Points on a hilly landscape, in no order, each with its height.
From any point a ball rolls to the lowest of the 2 points nearest to it. It stops when none of these is lower. Distance is the straight distance between rows; heights are no part of it.
mil h=46.3:  23 -36   0 -18  29   3 -50   9  27  -6 -11  44   0  29  -4   6 -15 -52 -31  -7  13 -60  17  -5  42  30   7  27  37  14  12 -38   8   2  14 -33  12  25   0 -11   5 -46  20  -5  -7
fudo h=35.4:   1 -12  26 -24   1  -9  28 -13   6  33 -35 -31 -25  14   2 -52 -23  57 -14 -40  -2   4   4 -30  -3  40  -9  43  -4 -15  42 -34 -54  21  15  11 -25   5  55  10   8   9  55  22   0
vare h=35.0:  22  16 -43  22 -15   0 -15  20   3  31 -18 -15 -31 -36  55 -10 -31  21 -81  17  34  24  45  15  22  20 -15 -62  74  21 -14 -34  24  15   0  -7  -2  26 -46   0 -38  14  -6 -34 -33
Nub h=48.4:  26  15 -17  -7  49 -39 -29  13 -10 -42 -11 -10   1  51   0  17   1 -54  17 -37   8 -30 -61 -15  -6 -19 -32  12  -2 -37 -12  53   6   8   4 -19  51   9  -3 -11 -12 -33  20  -4  25
supa h=63.5:  -6 -27  55 -27 -64 -43  19 -19 -24  39   3   4 -21 -30   4 -30 -16  33  12  29 -12  19 -21  21 -18 -19 -21   2 -33 -29 -21  13   7   8   0 -43 -23 -15  13  39 -23  19  29  22  21
loko h=74.0:  11 -41  29  -8 -17   2 -17 -32  35 -23  21  68  34  38 -25 -22 -18 -26  17 -18  12  22  -1   6 -18 -71 -15  30 -33  -5   4  12   5 -30 -35 -20  35  -1   1 -42  55  24 -37   2  32
Tam h=39.0:  55  -7 -12   1 -38 -17 -22  36  20  17 -11   9 -47  61  25 -47 -26   2 -21 -44  21 -36 -57 -28  39  -5 -32  19  35  22  28  12  34  11  25 -20  25  26  43 -27   2  12  35 -11  43
muke h=66.8: -23 -32   8  31 -34  22 -33  29  -8   2  11   9 -43  28  55 -24   1  -9 -19  19 -64 -33 -21 -44  38  30 -19  19  -7  66  15  29  26  36  -9 -17 -17   9 -56   4  19  55 -24 -40  51
toz h=70.1:  16  27  -2 -45  -3  52  -4  10  42   1   0  24  45  28 -25  18  25  -9   1 -17  34  13  41 -11 -40 -28  23 -32  34 -14  24 -19 -32  -7  19  57  43 -38  -8  28 -11  19  12  18  59
zib h=43.8:  16  20  21  28 -22 -56  23   5 -57  49 -22 -51 -58  28  14 -12   5 -13  38  37 -49  -6   8 -37  -5  28 -21  -8 -29 -21 -17  24   4  39  -6   5   9 -46   3  47 -29 -26  25  -6 -12
fizos h=43.9: -31  47   8 -36  53  -8   9 -38   9 -36  26  37  39 -52 -54  44  17 -35  42 -22 -19  47  40  23 -36 -44   6  39   5  -1 -29 -14 -49 -49   3  -8  -9 -23  -3 -43  44 -49  12  24   0
sem h=69.8:  11  33 -18  20  33   3  37 -39 -21  26  -1   3  25   0 -62   3 -28 -31 -15  -8 -31  -9  -9 -29 -45 -54  11  27 -54  27 -15  52 -39 -27 -27  58 -13 -25 -21 -22  23   7 -63  27 -20
nekun h=72.6: -43  20  -8 -19  24 -12  33  -5 -18  19  27  16  15  25 -51  24  29 -59 -16  15 -38 -30  21 -33 -31 -44  33  21 -51  15   1   5 -18 -24 -22  24 -10  -9 -22 -42   4 -30 -28   0  13
mev h=38.0:  11  14 -49  22  21 -24  -7  -6 -68   1  15 -16  32 -42 -18  -9  -5 -16 -52 -12  16  26   8 -17 -46 -28 -19 -16  44  15  30  -7 -32   2 -28 -15  -1  16 -34  28 -21  31 -29 -10 -29
Basag h=76.3:  18   6 -33   0  10  36   7   2  36 -23 -22  -6 -13  41  34  31   7  11   0 -75  42  10 -22 -22 -12  23   4 -59  64   2   1   7 -15   2  33  34  28  42  40  24 -34  13  18  44   1
gesut h=48.3:  10  22 -15  11 -44 -10  -5  -9 -14 -30 -10  -1 -30  13  24  -1  10   1   7  23   4  -5 -53  11  24 -72 -11   5 -54  -7 -57  63  52 -28 -18 -17  21  -8  32 -52 -20 -18 -16 -22  13
Reto h=56.7:  13  -8  18 -23  32 -54  15  40  -1 -19  13 -58  36  12 -60  25  -7 -72  24  18  13 -13   7  50   2 -21 -15  13 -19 -37  18  22   3  -3   0  14  40 -64 -59  33   4  -9  17  -8  33
keniv h=60.1: -17 -20  54 -24 -36 -78 -19 -16   6  17  17  -3  -8 -26   6 -34  -4  50  44  17   0  75  40  20  -8 -29 -45 -15 -37 -63   3 -12 -24  -3  45 -21 -16 -59  32  23   4  31  12 -11   5
tiz h=37.3: -32 -37  17 -13  19  -2  -5 -19  47   5  -9  48 -21   7 -14   9 -15 -33 -10 -14   0 -14 -14  -5  -1  26  22  -1  -6  18 -21 -47  -6 -25  46  22  -7  19  -1 -11   3 -29  34  20   0
Foz h=24.1: -57 -38  65 -19 -31 -25   6   6  31 -15  43  57   5  -2   8  19  -1 -26  19  44 -28  11  22   7  -6  29  25  46 -11  40  -7 -48   2 -35  69  -4 -31   7  38 -30  -3 -14  27 -14  26
Teru h=64.0:  20  11  20 -47 -13 -54  34  12   1 -13   8   5  21 -28 -30 -18 -41 -66  22   8  30  35  14  21 -31 -67 -13  13  12  -7 -19  26 -29 -64  31  36   9 -80  11 -28 -43  25  13  51  13
rur h=53.5: -18   8  10 -17  66  -6  -4  20 -31 -41 -21 -71  28 -51 -16  30   2   0   3 -21   7 -18   9  44   5 -18  -2  50 -21  -9 -26  19 -26  18 -50 -36  26 -11 -46  -5  41 -42  14 -21  -2
vum h=75.4: -36  -7  16  -1 -19 -26  16  52   9  16 -34 -54 -37 -21  26  29 -21   0 -12 -42  23   1 -34  25  13  25 -10 -52  40  23  57  63  25   3  11 -18  31  10 -77  30   3  68   4  -5  68
Pev h=73.5:   9   3 -11 -16  -5   5 -20  -6  65 -13  15   7 -15  67 -17  46  16 -38  29 -42  24   6   9  -3  11 -21  22 -37  11 -69  34   9  -8  -8  56  25  75 -12   4   1   3  -3  15  16  67
tuza h=70.3: -12 -46   5   2 -36  33   8 -74  60  -3 -31  47  16   8 -18 -13 -35  25 -10 -37  36  55  15  14 -12 -31  18  -3 -31 -30  22  16  16  -6 -29  29   1  12 -15  -5  57  36 -25  34  12
Fiz h=54.7:  24 -16  12  45 -14   4   5 -29   2 -16 -69 -40 -39   6  31 -12 -24  42  49  13  -8  39 -22  39  32  35  21 -39 -44 -31 -37  30  37  30  -6  26 -15   3   2  25   9 -20  -5  18 -31
pelu h=56.3:  -2  -7 -14 -21  10 -60  28 -51  -8  -2 -40 -14   9 -52  -8  -5 -34  14 -36  -5  30   8   7  23 -55 -13 -10 -32 -36 -38 -36  21 -11  -8  -9 -42 -60  19 -61   2 -17 -43 -11  -7 -28
pasi h=45.0:  -2   0  -7  -8  -6 -44  -3   6 -21  35 -17 -16 -30 -73  61 -37  -4  40 -54  42  29  28  17  18  14  13 -38 -39  51  15 -52 -18  17   4  16 -36 -56   0 -30  12 -31  -4  28 -40 -66
siz h=50.1: -51 -24 -51   5 -10  26  24 -18 -35  -9 -12  21  -4   3 -47 -35  40 -32  -1  -1  22  -5 -16 -19 -10  36  44  49 -40 -25  38 -17  -9  -8 -38   8 -44  45   7   7 -24  12 -17  -8   2
lut h=10.0:  41 -39 -25  43 -70  15 -28  15  41 -39 -17  40 -34   7  -7   6   8 -50  62  26  21  13 -15  45  59  27  52   3  24  -4 -25 -23  63 -34   5  67   3   8  42  -2 -11 -15   0 -10  -5
dalur h=75.7: -12  12  -1 -14   3  28 -18 -11  -5 -18  59  19  17  30 -15  30  75  -4  44  -5 -18 -19  -6   9   2  -7 -12 -24 -23 -31  -3 -28   5   2  -1 -32  23  26  22  -6  14 -42  35  -7  14
Nefug h=31.4:  22   8 -23  10 -61  38 -67  26  16  -4 -24  -7 -35  41  18 -11  12  12 -11 -50   6  -5 -10 -18  39  33 -33 -16  50  11  33   4  30  40 -19 -32  37  15 -15  20  10  21  14 -28  66
diz h=66.4: -33 -16  32  15 -30  61  14 -75  60 -11  -6  60  34  23  21   9  -3  59   4 -28 -13  57  20  13 -56  -9  12 -21 -24 -19 -25  -9 -14 -20  20  27 -23   8   4   0  19  36  -7  34  22
samop h=14.6:  20  40  26 -34  29 -17   2  36   9  25  44 -14   8   1   5  45 -17  37 -25  40 -11 -20  25  36  44 -42  -6 -68  39   5  40   8  40 -31  59  44  32 -11  18 -24 -18  37 -34   4 -48
bulal h=55.7:  54   8  -5 -35  -5  11  -2  38 -18   8  -1 -15  42 -41 -13 -55  34  42  26  94  16 -35  23  31   2  46 -10  34 -44 -39 -25 -13   5  13 -24 -27 -55 -37  13  21 -11 -18   9 -48 -24
dig h=71.2: -10  -5   8  43 -35 -26  -8  26  -2  28 -41 -47 -45  11  31  -4  -9 -33 -17 -29 -19  -7 -18 -24  34  15  -3 -15   2  30   0  63  14  57 -23 -13  22 -24 -97  12  15  48   1 -45  57
zotel h=26.7:   0 -13 -20  25  -9  -2   7  15  -3 -12 -10  26  -9  -2 -51  15  44 -59  45  25 -19  -5   6  32  20  50  55 -14  -1 -29  42 -42  41 -31  10  49   5  25  49  26 -20 -25  21  30 -11
kena h=55.2:  17  -6   2  79  19  16  12 -75 -13  23 -40  31  -3   3 -11  15 -25   1  -9 -38 -14  17  33 -24 -23  24  25 -25 -12  15 -46   0 -13  40 -35   4 -25  10 -40   6   1 -28 -44  56 -45
kebe h=52.7:  21 -19  20 -25  52 -57 -11  39 -13 -58  16 -35  12  16 -21  38   9 -62  64  23  -8 -49 -42  48  18  11  -9  34 -41 -32  10  30   6  -6   8 -15  26 -16   9  28  20 -41  22 -12  21
fum h=52.8:  -4   1 -42 -15 -70 -25 -18  10  -7  28  -7   9 -28 -24   4   4  54 -29  -1   7  14 -11 -44  20  52 -38  -1  14 -21   0  -5  19  67 -36 -30 -62  43  -1  26 -24 -24 -35  36 -35  11
Fep h=59.3:  28  26 -45 -32  14  43  26  21 -39  16  37  29  31  26 -29 -13  53   1 -32  39 -23 -81 -40 -21 -14 -15  12  -1   4  40  15   2  32 -24 -15 -11  10  37  57 -34 -38 -10 -12  -3 -19
zevup h=70.0:  -9  44 -28   8 -41  25  13 -34   8  49  12  19  -6  17  22  48  42  42 -32   1 -18 -18  26 -17 -26 -35  35 -87 -14 -19 -33  17  60   1 -16   5 -15  17 -34  -1 -13  -9 -46 -19 -16
Luso h=37.7: -21  21  14  -4  12  37   0   8  20 -57  18  24  48 -26 -53  53  54 -64  46  -4  -1  32  34  23  -7  -4  33  44   0 -10 -32 -19 -20 -21 -26  13  37 -29 -31 -17  25 -46  15  19  44
tadif h=81.5:  45  27 -29  26  36   3   5 -28  -5  22   3  28   4  11  -8   7   3 -26 -16 -26   0  13  60 -57  -3 -24  -4  12  54   4  -6 -38 -11  17  -3  22  31 -13  44  -2  16 -45  33  35 -53
zini h=72.9: -31  40 -15 -19 -27  35  -6  -5  14   5  62  -7  -3  39  14  20  54  30  -6  18 -39 -44   3 -41 -25 -36  15 -43 -31  -4   2   6  28 -12   8 -37  -8  29 -20 -36  14 -14 -28 -34  35
puge h=49.8:  16 -19 -13  32   8 -21 -19 -41 -32  11 -58   4 -50   8  12 -20 -34   8   5  -6 -17  14  -3 -10  17  11  12   5 -34  -2 -39  -3  16  15 -31   7 -28   7   6  -7  -7 -28 -34  18 -64
peguz h=39.1: -95 -34  65  26 -19 -21 -28  -9  15 -28  42  54 -41 -38  48  22 -10 -11  22  20 -35  59  34 -20  -7  36  11  -6   7  23   2 -39 -22  -6  53 -18 -25   8 -21   2  12  30   3 -20  34
Paz h=56.9: -53  30   5 -23  30  58  29  11   6 -29 -40 -41   8 -31   0  36 -10  11   5 -47  -3  -7  -4   5  12 -10  25  74 -23  19   5   9 -51   3 -21 -23  32   0 -15 -14  76 -32  28  -4  15
Ziso h=39.2:  46  32 -12  28  22   9  21  18 -61   5 -29 -58   4 -13   3 -17 -21  -7  33  12 -12  19  -8 -10  10  21 -22  33 -19   7 -39  37 -32  34 -52  16   9 -36  -5  54 -24   9   4   9 -31
Vugom h=58.2: -75 -57  19   5 -82  37   7 -18  30  29 -32  23 -26 -18  17  -9  13  16 -23 -30  34  29  51  -6  21  54 -11 -16  25  18  13 -42  -2  28  20 -40 -22  26 -20  36   4  21  60  14  35
biz h=39.3:   5 -20 -41  47   5  28  12  24  -8  17 -21 -10   7  27 -56  15  18  10  21  20 -21 -22  41  -9  19 104  66   0   3 -21  52 -42  32  28 -31  37 -23  23   7  61   3 -17  16  -7 -15
Fil h=63.9: -38 -31  23  35   0  76   7   4  16 -48 -25   4  14 -10  12  47 -12  15  14 -47   3  23 -24 -20 -27  26  15 -24  15  24 -29  31 -44  37 -21   4  29   9 -59  16   1  54  -2  13  60
Fegog h=66.1:   5   2   9   7  47 -47  43  31 -45  44 -17 -33   8  -6 -29 -22 -37 -51 -40  38  -3 -32 -19   7 -28   1  13  23 -39  41   7  43 -34   0  -6  26  -1 -20 -69  -1   1  17 -56  10 -14
kidir h=67.4:  26  31  -4 -33   8   7  28  46  14  21  15 -18  47 -16 -44  13   9 -31 -14   0  40   3  16   6 -45 -77  11 -28  49 -15   9   7 -27 -30  22  46  28 -68 -20  -7 -56  31  11  24  35
vam h=62.1:   9 -21  37  29 -51  10 -28  33 -45  -8  13   9 -23  22  24 -36  33  -3  52  49 -33  -3 -19 -42  30  38   7  26 -27  13 -11   0   9  29 -43 -12 -18 -16  -2  16 -13  33 -38 -32  26
nik h=77.7:  49  11   5 -11  -3  24 -37 -10  18  -9  45  56  31  54 -28  25  67 -36  10  26 -11 -59  12   3   8 -11 -31 -24   2 -17   8 -27  43 -28   7 -24  47 -12  60 -12 -24 -50  42   1 -10
Fis h=58.9:  33  31 -16 -31  17  48 -10  52 -23  -3  32 -21  66   1 -14   4  37  37 -19  92  11 -56  37  31  14  15 -22  19   5 -25   8 -35  -4  19 -40 -22   5 -17 -12  26 -13 -23   2 -31 -14
Biru h=44.2:  55  -7 -27 -23 -26 -25 -32  15  -1 -39  -5  10  -1  44  14 -19 -22 -27  15 -26  34 -36 -94 -16  29 -46 -32  27 -13 -16 -16  34  58 -28  15 -20  46 -12  45 -48   6  -9  10 -35  32
vofu h=61.8: -52  16 -18  22 -20  30  11   4 -64  -9  41 -13  10 -21  17 -41  45  16  16 -18 -29   3 -30 -58 -43 -14 -25  22 -27   8  42  -6 -48  21 -47 -55 -25   8   2  25  14  69 -12 -13  18
pavog h=69.0: -57   5  13  13  18 -17   6  12 -28 -29  51   9  -3   6   4  -6   3  -3  27   2 -17   6 -67   0   6  -4 -11  21 -17  38  33  18 -24 -31  27   8 -12  32  61  11  -6  43 -35   8  -6
dukeb h=30.8:  31 -10  28  29  -2  15 -35  14  36 -43 -24  31  28   4 -35  30   8 -62  65  14  -6  63  34  15   2  18  61  43  14  -1 -46 -14 -31 -11 -16  55  15 -49  -9   5   5 -26  13  29  24
misos h=68.9: -39 -34  45  30  22  57  27 -27  19 -36 -21  -6  36 -39   6  22   8  43   4 -29  24   9  20  50  -8  52 -12 -30 -17  -3  -6   9 -28  19 -23 -26  -7  23 -64  49  27  43  10  31   0
lipat h=52.6:  -33  -49   18    5  -57   10   35  -38   35   41 -100   -4  -45  -13   12  -14  -23   37  -21  -16   13   14   24   29   38   69   26  -17   -3    4   -5  -40   15    5   33  -25  -36    7    9   25   -5  -24   58   20   -8
giges h=30.4:  14  17  24 -37  28 -30   3  16  12  16  56   3  21 -13 -34  31 -33 -29  -4  33 -21   8  40  41  34 -60   1  11  23  41  -1  -3  24 -35  24  29  44 -30  26 -31  27  -3 -41  43 -65
foluf h=79.6:  71  14 -23 -23  15 -17 -32 -19  -4  13   9  65  19  15 -26 -13  40 -42 -18   7  24  -7  34 -44  -8 -42 -31  14  25 -16 -28 -48   8 -31  15  -7  11 -31  75 -31 -36 -53  35   6 -17
rudu h=48.7:  50   2  -4  17 -29 -54 -13   5 -27  75 -19 -28 -57  35  14 -55  -4  19 -24  41  -2 -18  25 -58  21  24  -1 -30  -9 -41  23   6  35  71  -6 -32 -36  -8  -6  39 -21  -7   7 -37  15
pof h=76.2: -36  -8   1  31 -11 -62 -15 -41  -4  10  33  29  -4  10 -21  -9 -12 -58   8  -4 -18  -7  10 -29 -31 -47  13  30 -21 -12  21  36  -3 -10 -25 -18  -1 -13 -39 -25  41  19 -47 -32  24
sasof h=60.5:  32  25  -3 -58  20 -74  14   7  -3 -10 -10 -40   9 -16 -62  -9   9 -74  41  16  14  46  -4  20 -19 -69 -26  28 -15 -52  -9  36 -17 -21   0  27  47 -74  11 -12 -13 -23  31  17  14
Viso h=55.8: -35  19  54  -9   2 -57   6 -50  31 -11  35   2 -19 -39  -6  26 -16  30  26   1  -1  55  44  14 -27 -21  -6 -33   0 -42 -20  -8 -21 -15  43  -2   6 -28  17  14  24  -4  25  27  -4
lik h=29.6:  20  24   8  12   3 -13 -10  18 -18 -13   1 -15 -37 -15  45 -14  -7  23   5   9 -21  -7 -48  16  42  29 -45  15  51  62 -10 -17 -10 -10  -3   3  16  13  82  -3  -5  -7  20  33 -46
lis h=44.8: -15  -4   9   6  16 -13  51 -40  21  34 -54 -38 -25  -9  26 -29 -48  53 -32   0  11  17  20   0   1  71  28 -11  -9 -24   9 -26 -13  26  42  24 -55  18  -2  28   3 -29  14   7 -46
luno h=51.5:   8  26   3 -31  18 -19   2  24 -21  28  -3 -28   5 -56  33 -40   0  46 -11  75  13  19  55  11   1  46   0  27   0   8 -54 -42   2  -7  11  16 -81 -24   7 -14 -38 -31   3 -54 -40
vef h=59.5:  25 -40  28  13  19 -16  25   7  33  -8 -71 -40 -24   5   7  22 -25  -5  17 -20 -14 -15 -32  58  39  50  16 -26 -30 -13  -3   9  32  -3  23   2  19  12  -2  28  22 -45  31  47 -39
Vor h=65.6: -65  38   6  -9  -3 -29  53   9 -60  15  52 -13  11 -29  -8  14  -3  32  23  -5 -28   4 -44  -6 -37 -14 -16  28 -35  23  43   1 -39 -26   1 -39 -22  23  50  26   6  31  18  15 -13
kire h=16.2:  28 -22 -39  29 -29 -17 -16   4  35  12 -32 -10 -28  34  17 -19 -30  31 -28 -13  22  -9  21  19  58  45 -18 -55  28 -17  27 -16  63  17  12 -12  20  33 -10  16 -20   9 -10 -18  -1
Vunoz h=76.7: -31  -8 -17   3  19   5  -9 -36  54 -30   5  -2 -14  74 -34  40 -22 -56  22 -79 -17   5 -29 -12   8 -46  39   5 -23 -60  26  26  -9   1  25  43  55  12  10 -23  42  -8 -18  26  32
ral h=46.7: -21  27 -77 -16  -5 -26 -18 -12 -46 -17  26 -22  23 -79   7 -35   2  20 -24  10  38  34   4  30 -27 -47 -31   0  20  -2  21 -12   7 -26 -48 -30 -10  22   1  -6   0  34 -38 -33 -29
Rov h=55.5: -16  -5 -66 -11  -9   7 -28  11  -4 -35   4  -6  31   0  19 -49   4  21 -25  -7  34   2 -12   4  16  -9 -19  29  -6 -21  35  -4  21   6 -41 -29 -27  32 -28 -41  -4  -4 -52 -88  10
fozu h=58.5: -22  -4 -58  15  21  40 -12  25 -35 -27  21  -3  40  10 -18 -26  12 -15 -12 -10  21   0  20 -44  -8  21  35  27   1 -34  37  -5 -20  37 -46  17 -18  20 -55  -1  -5  12 -37 -54  44
kuzav h=57.7:  -1 -18  -2  36 -51  35 -16  35 -53  11  28  -3  15   8  23 -60  31  28  19  25  -6   4 -12 -64 -38  34  -9   3   3 -10  46  -2 -20  59 -61 -12 -40 -19 -22  43 -30  89 -20 -15  41
zef h=30.2:  19  -1  16 -20  50 -44  17  33  -9 -22  32   0  33  11  -9   4 -32 -69   8  10  -3 -20 -12  32  30 -35  -8  75  15  57  25 -14  -1 -40  36  22  39 -21  73 -39  21 -14 -11  19 -66
Rezek h=42.1: -28 -30  -7   8 -17  -6  20 -20 -19  25 -43 -12 -29  -8 -20 -49  -2  -9   0 -31  -1  11 -24 -54  16  33  20  57 -31  -8  30 -20 -26  28 -20 -25 -25   2   8  30  17   8  35 -11   4
piza h=49.0: -19   7  23 -17  45 -15  -9 -18  -7 -24 -10 -16  52 -50  -9  18 -20 -27  -1 -15  -4  29   3   1 -52 -57 -11  57 -30  23 -49   5 -80 -30 -35 -11 -13 -37 -51 -41  32 -26 -19 -12  11
rege h=61.2: -11 -28  -3 -30  50 -47  40 -14 -20  16 -25 -25   9 -49 -31 -11 -49 -25 -42 -14  38 -35 -32  12 -31  12  -4  23 -19  15  -3  40 -22  -5   0 -28 -30  30 -47   2 -16 -20  -1   8 -35
Kot h=77.4:  40 -28  43  -3   8  36 -20   9  18   5  36  11  36  27  14 -10 -16  51 -26   2   2 -22 -17  24   8   2 -46 -14  18  16  22   5   7  26   8 -22  38  13 -17  22  24  40  -5  11  15
guni h=32.0:  13  28   0 -40  58 -60  -3  37  16  50  52 -53  11 -13  25   7 -47  51 -77  31  -6 -48  23  11  -4 -42 -33 -48  66  33  49  -1  19 -14  37  -1 -10  16  -3 -55  -7  13 -34 -28 -32
nati h=42.8:  -7  51   2  -4  37   4 -10  19   5  29  39  -5   2 -26  42  35  -6  57 -75   8 -43 -47  20 -37 -23 -30   1 -48  45  53 -14 -14  -2 -12  40   9 -16  21  -5 -54  -6 -12 -27 -20 -32
vagu h=69.2:  22  21  31 -19  16 -11 -15 -29  37   3 -23 -28 -39  57  36  10  -6  70   1 -37  -1  -6 -13  -5  27 -24 -11 -27 -15 -54  -6  13  26  21  32 -21  11   0  33 -15  52 -29  20   7  21
puv h=73.0: -55  -7 -10  17 -29 -53  13   3 -24  -7  35  -3 -69   9  16 -19  -7 -26  63  12 -35  32 -29 -37  11  -5  28  62 -45  18 -14   8 -12 -25  31  22 -49   8  65 -27   6  10 -29 -28   1
tapi h=53.4:  19   0   1 -12 -66  20 -11  14 -24  57   1 -12 -27   2  39 -58  43  57  -9  28 -15 -10  14 -71 -18  56 -33 -12   8 -11  16 -34  14  54 -11 -42 -74 -13  12  37 -54  37   8 -25   9
kodof h=61.3: -26 -20   4  55  12  47  -5 -35  14 -10   2  34  13  14 -20  15   5  -7  34 -13   7  42  31   5 -47  41  21 -46  -4  -1 -15 -23   2   5   1  68 -12  16 -33  20   2  14 -46  30  -6
fev h=65.1:  21 -31  27 -35  52   7  -4  13  65 -31 -23 -51 -40  41  54  24 -15  20  -4 -58   5 -19 -36  36  41  46   1 -46   0 -32  -8  16  11  13  63   9   7  28 -10  -4  30 -50  24  15  11
Nibef h=53.7:  33  -5 -58 -18  19  45 -14  23  15   4 -13  29  15  28 -25 -12  -1  -9 -47  49   9 -69 -12  14  39  24  38  33  -2  20  16  -8  34 -16  -7  10 -23  39   4 -29 -20 -34 -30 -51 -19
ponof h=51.6: -86 -54  30  29 -24   5 -20 -35   1   0  20  41 -24 -36  51 -18   1  21 -12 -14   5  23  -4  -5  -3  61 -18 -17  40  22  23 -50 -25  22  28 -45 -42  57 -18  18   2  44  20  11  22
zil h=22.3:  13 -10   8  59 -13  10 -19  12  25 -34 -29  10 -23  10  -5  31 -10 -41  67  25 -20  38  15  29  14  17  63   9 -16   7 -54  33  47 -28   2  98  -2 -27   3 -16  34 -40 -20  13   2
Mip h=73.6:  27 -64  21   1 -24  66  -2 -26  10 -23   1  41  42 -11 -10 -20   5  12  16   4  37  -5  -7  32  -8  29 -46 -41   5 -15  20   5  -7  29 -30 -53   1  22 -45  50  -7  51  33  52 -19
gubot h=73.1:  20  -2  -8   4  27  22   7  14  -5 -12  22  27   9  24  -8  -5  15  15  15 -24  13 -11 -73   3 -24  25 -18 -25  29   8  18  13 -21 -12  34  35  12  50  58  23 -52  27   9  43   4
puzug h=62.2:  26  60 -62 -36  29  62  14  57 -36  26  25   4  59 -10 -33   5  62  31 -21  71  12 -35  23  22 -14  -7  14 -28  23   0  22 -17  13 -22 -39  17  -6 -15  24  -6 -44  -1 -31 -30  -4
pemiz h=79.8:  19  26 -32  23  39  26 -23  12  23   9 -14  -7 -34  21  16  41 -25  11 -17 -54   5  11  40 -18  49   8  13 -37  94  13  38 -38  -7  29  23  39  55  11  36 -19   3 -10  -3  29 -38
mamom h=50.8:  14   7  14 -40  -4 -62   3 -57  32 -10   0  17  16 -39 -16  13 -23   2 -14 -31  19  35  14  18 -51 -69 -19 -24  15 -32 -24   5 -16 -23  25 -39  -6  -3 -28 -20  20   2   9   7  -4
bepil h=66.9:  12   4 -22  -7 -34  -6  51 -49 -22  45   2  -7 -18   9 -16 -21  -4  56 -15  19  -4  -9  17   4 -25 -34   0 -45 -47 -30 -20  13  40   6   0   6  -6 -13  -1  35 -27  22 -16  -1  -5
zarat h=79.7:   4  21  23  15   0  72  -9   4  -1  16  43 -19  38  14  15 -11   5  74 -37  -6 -21 -25  23 -27 -35 -20 -15 -25   1  18   6  12 -24  36 -17  16  -7  14  -8  10  18  61 -10   3  11
lok h=60.2: -58   8   2  20  13  78   0  15  17 -39 -14  -3   4   0  19  44  16   4 -32 -52   3   0 -25 -39 -17 -10  31  63   8  58 -33  10 -57  18 -24  -3   8   7 -31 -20  21  11  -4   2  30
pasir h=50.3: -41  29  16 -14  25  32  31 -15  16  -8  11  25  -9 -55  47  41  -9  30 -33 -16 -26 -19  -8   6 -21 -13  16 -23  26  82 -61  -4 -11 -17  15  22 -30  18   5 -60   2 -43 -19  16 -47
Sepo h=35.2:  50  30  13  33 -17  27 -12  14 -70  16 -19 -25  -7 -25  35 -12 -18  53  23  24 -27  17 -43   5  49  14 -38  41   8  46 -20  25 -21  23 -55 -15   6 -17  43  28  -4   9  10  17 -51
sozi h=20.2:  59  17  -4 -14  50  -2 -20  45   4 -32  10   8  31 -23  41   4 -25  -9 -11  14   8 -19 -33  30  38 -19 -29  30  46  55 -30 -19  11 -34  26  19  14  -5  81 -67 -17 -13  -4  11 -87

For each start below, name the point where the ball stops.
tadif -> mamom
puzug -> kire
tapi -> sozi
pof -> mamom
Kot -> lut

Call two points neighbours if one is among the 2 nearest of the other. Go from one point of each pair to the other, from neighbour to neighbour, staying as low as possible. Name the highest point that can't be avoided.
kire, Foz -> puzug
fudo, lut -> siz
fudo, mev -> fozu
lut, samop -> Vugom
Foz, samop -> pasir
sozi, samop -> giges
